Each scene shows the same named points in several views. A view is turned or mirrored, and shifted as a whole, has a little noise and may leave points out.
In the rows, zero is written as 128.

Scene 1
View 1
boge: [163 154 135 111 113 118 106 121 159 170 124 110 128 171 102 158 119 136
 104 132 127 139 146  80 167 169 117 161 121 162 117 109 133 123]
lur: [129 121 122 114 114  79 117 111 141 141 113 150  98 166 129 167 127 129
 161 120 149 151 109  87 113 143 119 169 151 144 138  89 127 144]
Budi: [139 148 118 115 121 112  96 113 137 143 123 135 105 112 133 201 133 129
 178 138 144 119 107  87 133 139 134 142 141 113 146  62 132 172]
kem: [167 170 162 104 100 116  96 163 176 165 130 112 104 131  98 158 118 132
 105 117 128 159 141 100 190 135 109 166 100 132 125 121 130 135]
Fovit: [190 175 173  82 101 107 104 175 201 179 149 111 110 128  97 156  88 126
  98 111 112 154 143  87 187 130 115 163  83 116 143 147 120 141]
vaz: [168 146 129  84 119 134 100 134 190 154 146 131 131 142 113 195 126 124
 127 142 117 116 131  94 132 154 115 130 126 117 142 105 117 161]
kos: [177 154 155  99 106 105 115 144 178 159 136 128 119 176  94 159 103 119
 113 117 120 161 137  90 154 158  97 153 104 135 125 124 116 111]
gef: [150 142 145  99 109 119 107 159 187 160 132 126 106 166 105 154 133 129
  92 123 119 159 132 105 154 137 102 170 128 145 127 135 127 134]
rolu: [141 132 142 107 118  77 131 151 170 156 138 156  86 154 130 163 102 111
 161 110 122 163  85  85 107 118 115 173 139 109 158 119 124 144]
zug: [151 137 143 103 106  59 117 114 149 184 108 109 109 174 114 115  94 162
 100 105 150 154 155  61 180 148 144 209 123 192 128 139 138 133]
kame: [140 137 136 115 109  63 116 116 131 150 111 140  91 139 129 161 106 133
 173 109 155 151 113  75 135 133 132 176 135 133 145  89 132 149]
Keram: [141 140 128 103 118 121  98 136 171 170 127 112 111 140 120 158 140 150
  97 136 128 128 138  91 167 138 132 176 140 158 133 121 138 163]
kozok: [150 138 146  92 103 109 103 157 186 147 133 137 101 153 110 162 134 129
 110 121 130 158 130 109 145 133 101 162 126 131 132 126 119 144]
Zar: [107 115 106 132 129 105 116 106 136 159 106 129 104 181 130 147 155 150
 118 137 139 142 118  84 135 149 131 192 175 185 120  99 148 143]
nogor: [162 130 134  89 110  82 116 120 164 127 139 171 107 143 124 207 101 101
 201 119 140 140  99  87  81 146 107 120 125  81 161  79 103 153]
Zaf: [153 134 147  77 107  91 104 154 193 160 135 134 100 132 122 159 116 140
 116 117 132 140 133  95 146 121 124 172 124 127 153 138 118 174]
Gelup: [154 148 151 108  94  95  98 137 156 139 114 129  99 155 103 159 128 134
 127 113 151 168 140 100 162 147 100 162 113 143 119 101 121 127]
Bezir: [169 151 149  85  90 126  77 138 180 137 122 117 121 146  92 172 142 143
  96 126 150 144 170 113 179 161  97 143 103 147 115 108 114 143]
View 2
kos: [119 130 125 116 118 177 155 159  95 145 141 186 128 119 121 110 100  96
 131 124  90 136 136 125 154 178 158 157  98 140 161 110 102 128]
Fovit: [125 154 152  73 127 180 171 165  86 145 168 163 119 118 115 123 101 122
 120 147  66 158 140 173 140 179 183 166  83 123 151 120 116 122]
Bezir: [158 147 146 102  92 188 128 194  99 162 144 179 133 116 117  93 104 131
 141 138 114 116 126 134 180 171 172 145  93 171 161 131 124 117]
zug: [119 104 102 102 112 164 141 188 107 105 146 111 121 110  98 101  81 105
 113 102 122 156 212 148 177 163 135 119  80 151 124  95 100 120]
nogor: [154 107 133 169 185 132 147 142 153 135 160 189 133 125 123 141 123  91
 157 131  84 128 102  62 118 140 169 166 166 156 145 155 147 128]
Budi: [175  97 132 123 168 164 113 150 129 152 153 149 144 116 127 130  97 124
 157 141 124 152 113  84 138 143 154 145 156 192 108 157 168 140]
vaz: [167 144 152 126 158 184 121 166 109 154 150 180 121 121 144 116 103 116
 151 152 100 147 112 109 151 147 142 165 120 153 157 140 134 148]
kozok: [155 123 126 111 139 163 142 169  91 150 149 167 123 136 123 105 118 110
 159 139  96 117 121 141 146 164 154 134  99 140 141 109 120 121]
lur: [152  81 100 146 157 142 125 156 124 129 139 148 136 128 117 114 106  93
 158 114 125 125 140  87 147 148 136 121 138 167 117 117 131 124]
kem: [135 130 136  77 114 184 152 163  81 155 155 161 132 120 115 111  99 127
 133 140  95 141 132 154 151 182 174 147  93 150 134 119 124 119]
boge: [134 124 122 109 110 196 126 167  92 145 132 166 133 110 127 102  80 108
 128 120 122 151 151 118 176 170 137 146  97 163 145 116 109 141]
gef: [148 124 123 103 130 176 140 164  75 150 141 166 121 133 129  99 107 107
 154 135 101 126 128 148 154 171 141 132  86 135 143  98 108 127]
Zar: [161  76  86 128 146 171  98 163  95 135 123 129 134 128 131  93  87 102
 163 113 155 136 158 102 170 151  94 102 112 177 106  95 117 143]
Keram: [163 118 127  97 138 185 118 174  88 146 146 139 126 120 130 103  90 125
 146 141 124 149 144 139 163 157 133 131  98 161 122 116 128 138]
kame: [140  79 105 126 156 138 139 153 131 124 156 133 140 118 102 126 101 104
 145 114 115 142 153 100 139 153 160 129 140 171 105 127 142 118]
Zaf: [163 130 138 107 163 154 142 179 106 129 166 141 111 131 119 114 116 117
 149 144  89 136 142 154 142 148 155 136 101 132 134 119 129 124]
Gelup: [138 108 115 112 109 163 144 166 103 150 143 166 139 123 107 105 106 112
 145 119 112 115 134 123 159 173 172 132 110 166 135 118 123 109]
View 3
lur: [119 140 101 108 160  98  85 132 112  99 134 140 110 145 168 145  94 153
 185 122 148 150 132 119 126 161 184  94  93 118 147 140 121 147]
Zar: [134 161 105 137 166  96  84 119  75 103 133 116  80 161 154 159 102 157
 213 124 180 115 139 107 125 159 161 114  68 123 124 119 144 150]
Bezir: [114 148 105 126 128 109 132 165  98  68 106 165  45 191 146 152 119 167
 136 128 134 129 177 200 115 154 141  97  97  81 102 144 107 165]
zug: [114 165  96 112 136 167 113 119 101 134  86 129  62 189 164 188 112 114
 199 148 148 112 162 140 109 146 197 117  96 101  83 115 153 158]
kos: [112 136  88 130 134 123 135 175 134  74  98 165  87 164 154 171 112 135
 141 157 123 121 162 149 108 159 155 108 105  79 104 149 129 139]
gef: [108 135  93 144 131 110 131 161 105  80 104 151  63 156 156 163 134 132
 156 129 143 108 152 147 124 155 133 113 109  90 109 136 133 133]
boge: [136 159 106 135 142 122 118 156 104  80 103 149  77 177 137 174 103 151
 156 159 154 115 167 155 107 158 158 114  82  90  94 138 138 152]
kem: [119 149 110 119 132 137 124 168 118  90  97 157  66 153 148 155 145 135
 133 133 143 123 170 180 117 151 137 116 127  79  83 145 124 142]
kozok: [103 128  96 131 132 105 126 160 108  82 110 156  69 149 162 151 131 137
 152 119 134 124 147 156 129 158 141 101 116  93 123 139 123 137]
rolu: [109 114  95 107 143 114 104 150 135 101 118 150 121 106 170 148 118 116
 160 123 137 142 118 114 136 164 172  99 131 111 149 146 132 119]
Fovit: [116 131 106 118 106 158 147 177 129  89  76 171  69 142 144 171 147 109
 110 143 129 119 165 191 122 154 148 113 147  76  88 146 136 132]
Budi: [158 146 137  93 156  99  74 141 102  86 139 151 116 119 133 127  99 175
 141 112 173 167 138 169 139 169 172  91 106 123 149 152 114 152]
Gelup: [104 149  94 110 151 115 110 156 120  91 114 152  77 170 167 144 121 153
 161 126 133 137 165 155 110 151 156 103 107  86 103 145 111 154]
Keram: [137 151 118 132 131 120 113 138  77  95 107 139  56 154 135 164 124 141
 161 120 171 114 149 168 134 161 148 111 101 110 112 126 141 150]
nogor: [122 105 107  88 139  90  97 161 143  71 131 176 145 113 158 133  77 156
 130 128 123 181 122 147 135 176 196  71 114 113 185 171 105 135]
vaz: [145 125 120 130 116  95 122 161  93  59 113 168  82 144 123 158  96 158
 120 131 153 134 143 184 139 173 154  92  98 108 148 149 128 145]
View 4
kem: [167 140  95 132 143 110  88 114 138 132 118 127 129  60 157 122 101 137
 175 108 106  84 146 147 165 122 135 136 132  96 105 103  99 119]
Zar: [139 154 103 168 111 165 136 116 158 152 157 126 129  82 191  90 137 177
 176 112 132 102  82 100  95 152  69 156 108 103 138 128 130  96]
lur: [117 171 111 136 148 162 124 119 153 113 149 128 145  94 186 115 130 173
 147 102 120  91  85 128  90 137  92 182 120 117 125 133 104 122]
kozok: [155 151 104 131 167 121 105  96 130 121 126 134 123  63 171 135 108 155
 171 108 135  85 127 151 134 120 107 154 121 116 116 108 121 118]
Gelup: [144 149 104 130 152 127  94 113 160 130 128 114 133  69 171 111 105 165
 167  99 122  82 109 154 138 137 117 159 127 103  97 127  93 117]
Bezir: [152 145  82 130 152  94  75 115 137 141 134 106 124  43 186 124  82 145
 168 122 138  76 116 171 188 155 117 141 132 116 114 107  93  89]
nogor: [103 192 101 104 191 148 111 113 124  54 153 131 168  96 192 163 121 140
 112 114 110  79  98 151  92 122 111 206 147 144 126 129  76 150]
Zaf: [136 167 105 131 160 128 113 112 111 133 119 153 121  75 168 131 109 150
 147  98 117  92 138 152 140 108 121 154 110 124 139  85 123 124]
kos: [169 133 116 125 160 108 101  89 128 126 136 115 138  63 189 116 101 149
 167 127 124  86 136 163 135 117 137 165 157 123 100 117  96 131]
Budi: [106 188  67 134 143 157 104 142 144  78 153 131 161  87 174 150 128 128
 134 109  98  84  92 109 125 153  87 164 120 111 145 117  84 118]
Keram: [148 155  87 154 124 133 112 119 126 149 137 138 123  65 176 114 116 145
 169 113 120  95 123 123 148 136  99 135 112 108 146  92 124 100]
rolu: [139 169 123 125 168 156 129  99 128  95 132 152 144  96 164 135 133 156
 145  98 105  95 128 131  78  97 115 182 128 120 119 117 114 154]
kame: [111 177 112 131 138 164 117 136 156 116 135 134 149 103 167 108 128 165
 135  88  92  91 101 129 102 128 115 177 119 105 120 127  91 135]
vaz: [139 163  78 134 159 118 104 107 106  99 157 128 143  61 197 152 109 121
 146 138 126  85 122 138 143 136 101 159 140 137 147  98 100 112]
zug: [144 139 134 151  99 140 125 130 143 205 126 128 123  86 181  47 111 182
 157  97 100 107 125 147 135 124 143 151 119 104 124 106 112 113]
Fovit: [172 140 105 123 151  99  91 106 108 135 112 141 131  60 159 125  94 125
 160 113  97  87 178 164 172  98 163 137 142 112 113  81 100 137]
gef: [172 138 108 142 152 118 110  89 128 137 130 131 120  58 174 122 110 154
 182 115 134  91 134 143 135 120 109 145 128 113 115 106 125 116]
View 5
lur: [144 178 159 101 123 141 118 123 118 127  78 136 133 114 127 113 139  84
 150 124  94  85 142 106 107 159 162 138 108  93 163 147 127 160]
kos: [140 131 162 105  91 147 170  87 107  79  94 125  89 114 138 119 142 113
 162 127 124 123  99 116 117 130 134 138  99  90 158 100  90 156]
Fovit: [148  96 169 130 100 180 159  59 103  77 120 131  85 129 168 152 138 116
 156 121 126 144  81 138 153 131 148 118  80  99 147  75  73 142]
Gelup: [135 160 170 116 115 155 169  94 110  92  87 119 118 121 155 123 156  94
 143 141  99 120 120 118 105 152 146 148 101  87 152 118  93 124]
Budi: [137 153 143 105 105 153 120 123 143 127 111 146 146 110 136 150 131  84
 159 137  84  69 157 103 117 153 222 116 123 114 137 112 126 141]
boge: [127 138 162 123  80 119 175  87 114 109  83 131 122 129 151 138 151 119
 182 131 116 112 104 117 102 119 146 138 116  93 163 114 102 137]
nogor: [156 151 147  68 123 166 100 131 123  99 120 145  88  82  80 107 117  77
 137 119  96  68 144  90 119 160 204 119 108 104 132  94 123 182]
kame: [159 172 168 110 139 148 114 117 112 121  90 146 144 113 128 139 152  82
 145 119 101  83 139 118 117 168 169 134  92  90 147 135 112 138]
Zar: [129 183 154 122 100 116 139 114 127 149  49 133 163 141 169 122 143 100
 179 131  94  99 140 114 102 141 144 140 120  94 192 179 133 156]
gef: [130 136 155 118  91 163 164  82 119  98  82 117 100 134 177 116 128 107
 163 136 107 138 110 121 132 133 137 132 102  98 176 126  98 163]
Bezir: [103 133 168 128  92 156 195  79 112 102 103 111  91 130 164 123 142 107
 152 145  79 129 101 107  99 127 162 134 133  99 154  81 103 116]
rolu: [170 154 152  90 127 175  99 110 118 100  91 141 112 108 132 118 122  86
 143 116 118 102 135 121 147 165 157 124  77  97 159 140 107 188]
vaz: [123 118 143 107  79 154 142  96 131 113 110 137  93 117 142 129 113 105
 172 127  95 102 115 102 123 122 191 110 128 115 155  91 122 170]
Zaf: [139 127 168 130 122 179 124  82 107 124 103 134  96 137 167 131 123  94
 148 114  93 126 104 125 147 145 161 110  98 101 165 111 109 160]
kozok: [132 140 156 114 104 175 153  87 118 101  91 119  95 129 167 113 125  97
 147 135  96 132 115 117 129 143 151 129 104 100 168 117 103 159]
Keram: [122 135 157 140  92 148 150  82 123 136  86 134 132 148 187 145 134 108
 174 129  94 121 114 123 127 130 161 118 118 103 175 127 116 142]
kem: [137 124 165 128  96 168 175  73 117  84 105 121 111 129 177 148 145 107
 156 141 113 134 107 132 133 138 155 131  94  99 150  97  80 126]
View 6
Fovit: [177 101  73 120 193 152 136 180 140  84 145 138 154 154 140  96  96 109
 110 108 155 170 131 101 190 136 132 115 125 144 109  87 186 146]
Keram: [141 110 148  99 149 120 154 161 160  98 155 128 158 154 148 117 109  91
 120 113 140 158 139  85 154  98 125 125 163 132  80  70 170  89]
kozok: [144 124 129 120 144 128 157 184 118  94 135 126 162 146 155  93  90  92
 102 134 132 157 135  98 159 111 128 119 130 135  94  75 150 122]
vaz: [142 103 150 114 176 158 124 148 118  95 131 129 176 167 160  83 108  96
 114 150 124 146 123 110 150 129 107 119 134 122  69  82 169  81]
kos: [164 105 128 119 178 135 135 180  98  93 131 142 157 131 143  96 112 115
 110 131 134 180 132 116 178 108 111 131 128 135 117  72 147 132]
lur: [127 156 165 106 139  91 135 149 114 112 116 116 157 141 153 127 103  97
 131 167 111 166 130 113 145  86 117 100 128 123  97  67 112  73]
Gelup: [146 116 131 106 145  97 145 176 104 102 136 129 164 143 163 115  98  95
 135 124 115 176 136 121 165 105 130 123 126 133 115  69 142 125]
kame: [138 161 130  99 150  81 127 139 133 113 114 115 149 151 152 146  98 101
 150 158 117 170 131 117 160  96 131  84 119 126 110  74 120  79]
boge: [155  91 156 100 171 119 136 162 120 100 148 142 157 138 147 115 127 110
 129 114 129 183 134 110 171  93 106 143 157 130 107  64 160 105]
Zar: [125 138 201  90 123  84 162 153 144 115 140 124 149 135 146 140 121  97
 125 138 128 171 145  84 148  57 114 129 173 121  90  51 117  67]
rolu: [146 173 123 122 155 121 139 155 126 102  99 119 147 151 142 113  89 113
 105 185 145 154 129  97 171 105 134  84 108 124  97  77 107  95]
Zaf: [148 140 105 125 156 132 146 172 154  96 140 118 156 151 140 104  91  87
 105 131 140 152 131  94 150 118 126  92 127 144  86  83 165 102]
nogor: [133 160 136 124 173 133 100 131  81 105  86 113 174 164 166  94  91 102
 127 207 100 146 112 139 149 131 110  74  82 113  87  90 117  70]
zug: [161 131 124 108 162  81 145 176 165 110 162 131 133 105 114 157 128 106
 131  91 139 204 139 103 164  66 107 110 159 159 134  61 150 104]
kem: [162  96 100 101 165 117 144 174 133  92 147 136 158 161 162 112  97 104
 133 105 139 172 137 105 187 123 145 130 134 132 110  76 173 137]
Bezir: [145  80 133 109 152 121 143 184 103  94 158 134 180 147 172  93 105  79
 129  96 106 169 131 126 150 122 117 139 138 140  99  76 186 127]
Budi: [125 129 153  87 156 108 116 114 129 106 113 114 172 190 180 122  97  91
 157 167 108 145 125 116 153 120 135  99 127 102  71  81 147  54]

Which points are out of place in each view (at most two, in the order of its rows)? Write none if all are in place.
view 1 -> none
view 2 -> Keram
view 3 -> vaz
view 4 -> Bezir, kos
view 5 -> Gelup
view 6 -> kem
